Points on a hilly landscape, in no order, each with its height.
A ball rolls from a point to the lowest of its 4 nearest points, and stops where none of them is lower. Distance is the straight distance between rows; heights are no part of it.
K_104: [ -2 -25  -5   7  -7   5 -11  12  -2   4   7  24  -5   5 -18  13]  h=372
K_548: [ -2  13   2 -12   7 -19 -25  -6   5   4  -9 -22   1   3  17 -18]  h=575
K_47: [-11  -3  -1 -23   3 -12 -28  -2  13   7  -9  -7 -13  -7  11  -3]  h=557
K_120: [-16 -38  -8  -9 -17  18 -17  13  12   0   0  14 -25  -1 -17  20]  h=477
K_808: [-18 -30  -3 -15 -20   6 -25  18   8   3  -5   7 -24   2  11   7]  h=574
K_597: [-17 -21   1 -24  -3   6 -27   3  16   3 -14  -1 -25  -6  -7  14]  h=449
K_708: [ -1  -5 -11  -6   0  -7 -15  -7  12  11  -4  -4  -7   0  -9  -4]  h=371
K_227: [ 11  22  10  19  10  16  42  -2 -21 -18  15  23  12 -15  21   3]  h=632
K_660: [ 15  11  10  21  11  11  23   0 -13  -9  11  14  20  -3   0   3]  h=439
K_566: [  6 -13  -6   6  12   0  -4  -7   6   8   6  10   2  -2 -32  14]  h=499
K_379: [ 8 -6  6  9 -6  1  1  8 -4  3 11  7  9  6 -2 -2]  h=467
K_80: [  0  -6 -13  -8  12  -6 -12 -10  17  15  -1  -3  -9  -2 -30  12]  h=212
K_467: [  3  24   3  -5  -7 -10  15  -5  -8  -8 -11 -26   6   4  36 -25]  h=668
K_361: [  7  23   0  16  13   7  32 -11  -9 -12   2   3  17   1   5  -2]  h=539
K_504: [  6   7  18  13   1  12  30  14 -24 -16  15  14  13 -10  22  -1]  h=297
K_873: [ -3 -19 -11  -5  -6   0 -10   0   7   9  -2   8 -10  -1 -21  12]  h=357
K_41: [  8  10  -1  16  15  -8   8 -12  -1  -1   5 -11   8   4 -12  -5]  h=520
K_175: [-14 -23  -9  -9  -2   8 -12  -3  16   6 -10  11 -19  -4 -34  23]  h=331
K_770: [  6  19   3  10   3   1  26  -6 -13 -10   0  -9  18   4  13  -7]  h=534
K_480: [ -5  31   3   9   6  -1  42 -12 -16 -17   2  -4  16  -2  20  -8]  h=617
K_339: [ -8  -8  -2 -12  -8 -10 -25   7  11  10  -6   1 -12   2   9  -1]  h=518
K_402: [  9   2  -4   9   1  -7   1  -2   1   6   7   3   6   5 -10   2]  h=565
K_570: [  7  12   1  -1   5 -12  -7  -8   5   2  -4 -16  -3   6   9 -14]  h=259
K_91: [ -1 -16   0   3 -11  -1 -14  10   2   8   5  13  -4   5  -5  -1]  h=184
K_746: [  7  11   5  -2  -6  -9 -11   6  -1   2  -3 -14   0   6  23 -19]  h=49
K_306: [-16 -25 -10 -14  -6   7 -14   1  19   8  -6   8 -21  -3 -20  14]  h=385
K_196: [  3  31   1  12  15  12  47 -15 -15 -19   8  13  17 -11  17   3]  h=628
K_716: [ 15  -1   6  15  10   5   9   1  -7  -1   8   7  17   1 -11   3]  h=290
K_924: [  3  25  -4   7   1  -5  29 -12  -9 -11  -6 -18  16   0  14 -14]  h=590
K_499: [ 10   4  -8   9  18  -4   4 -17   7   9   4  -4   3   1 -32  10]  h=472
K_970: [  3   8  13   8 -14   1  20  22 -26 -13   8  -4  14  -7  37 -16]  h=731
K_406: [13  9  1 13  6 -2 15 -2 -7 -6  2 -5 14  7  1 -3]  h=430
K_491: [ -8  -8 -11 -19   4   1 -21 -10  18  13 -12  -1 -20 -10 -19  16]  h=344
K_735: [-22 -27   0 -27 -11  12 -31  14  12  -2 -16  -1 -31  -5   6  17]  h=522
K_622: [  4  -8   7   8 -13  -1  -2  14 -10   0   8   7   4   7   6  -8]  h=521
K_187: [ -7 -16 -14  -9   1   7 -11 -13  24   8  -8   6 -15  -6 -43  18]  h=261
K_890: [  8  -8   4  12  11   6   1   3  -2   5  13  21  11   2 -22  11]  h=417
K_940: [ 6  1 -3  5 -5 -8 -3  2 -5 -1  4 -8  8  6  5 -9]  h=556
K_268: [  1  -3   1  -3 -16  -5 -15  12   0   5  -1   2  -6   6  15 -13]  h=707
K_220: [ -9 -29   0  13  -3  10 -10   9   3   2  12  33  -8  -3 -27  22]  h=476
K_303: [  8   5  10  10 -11   2   9  16 -18  -2  11   0  14   2  18 -10]  h=116
K_464: [  8  21   7   2  -9   0  21   6 -18 -10   1 -14  12   0  24 -16]  h=703
K_616: [  9  22   1  16  19   1  32 -24  -4 -12  -1  -7  18   3  -4  -2]  h=577
K_347: [  5  22   6  -1   2 -12  -3  -7  -2  -2 -10 -26   1  13  26 -23]  h=536
K_926: [-23 -16   0 -34   6  12 -29  -4  21   4 -22  -9 -23  -8 -16  17]  h=546
K_430: [ -8   1  -9 -26   8  -8 -24 -10  21   9 -13  -9 -17  -7  -8   5]  h=437
K_594: [  0 -10   7   0 -23  -4 -11  23  -7   6   9   4   3   6  24  -9]  h=789
K_409: [ -2   0 -14  -4  15  -3 -10 -17  22  15  -3  -1  -6  -5 -40  16]  h=314
K_103: [  7  16  -2   8   6 -10   9 -11   0   1  -8 -22   6  10   2 -15]  h=466
K_195: [ 11  -7   9  19   3  12   0   6 -10   0  14  27   9   4 -18  10]  h=503
K_978: [  6  11   9   2 -18  -8   8  11 -18  -7   1 -14  11   5  30 -22]  h=822
K_173: [-18  -6  -6 -34  10  -5 -31  -5  18   3 -13  -9 -15  -2  -1   0]  h=516
K_203: [  0  16   9   5 -11  -2  33  11 -24 -14   6  -7  11  -6  35 -14]  h=845

For each start below, name the point where the ball stops.
K_808: K_80
K_361: K_716
K_47: K_80
K_770: K_716
K_103: K_746
K_616: K_716
K_41: K_716
K_467: K_746
K_306: K_80
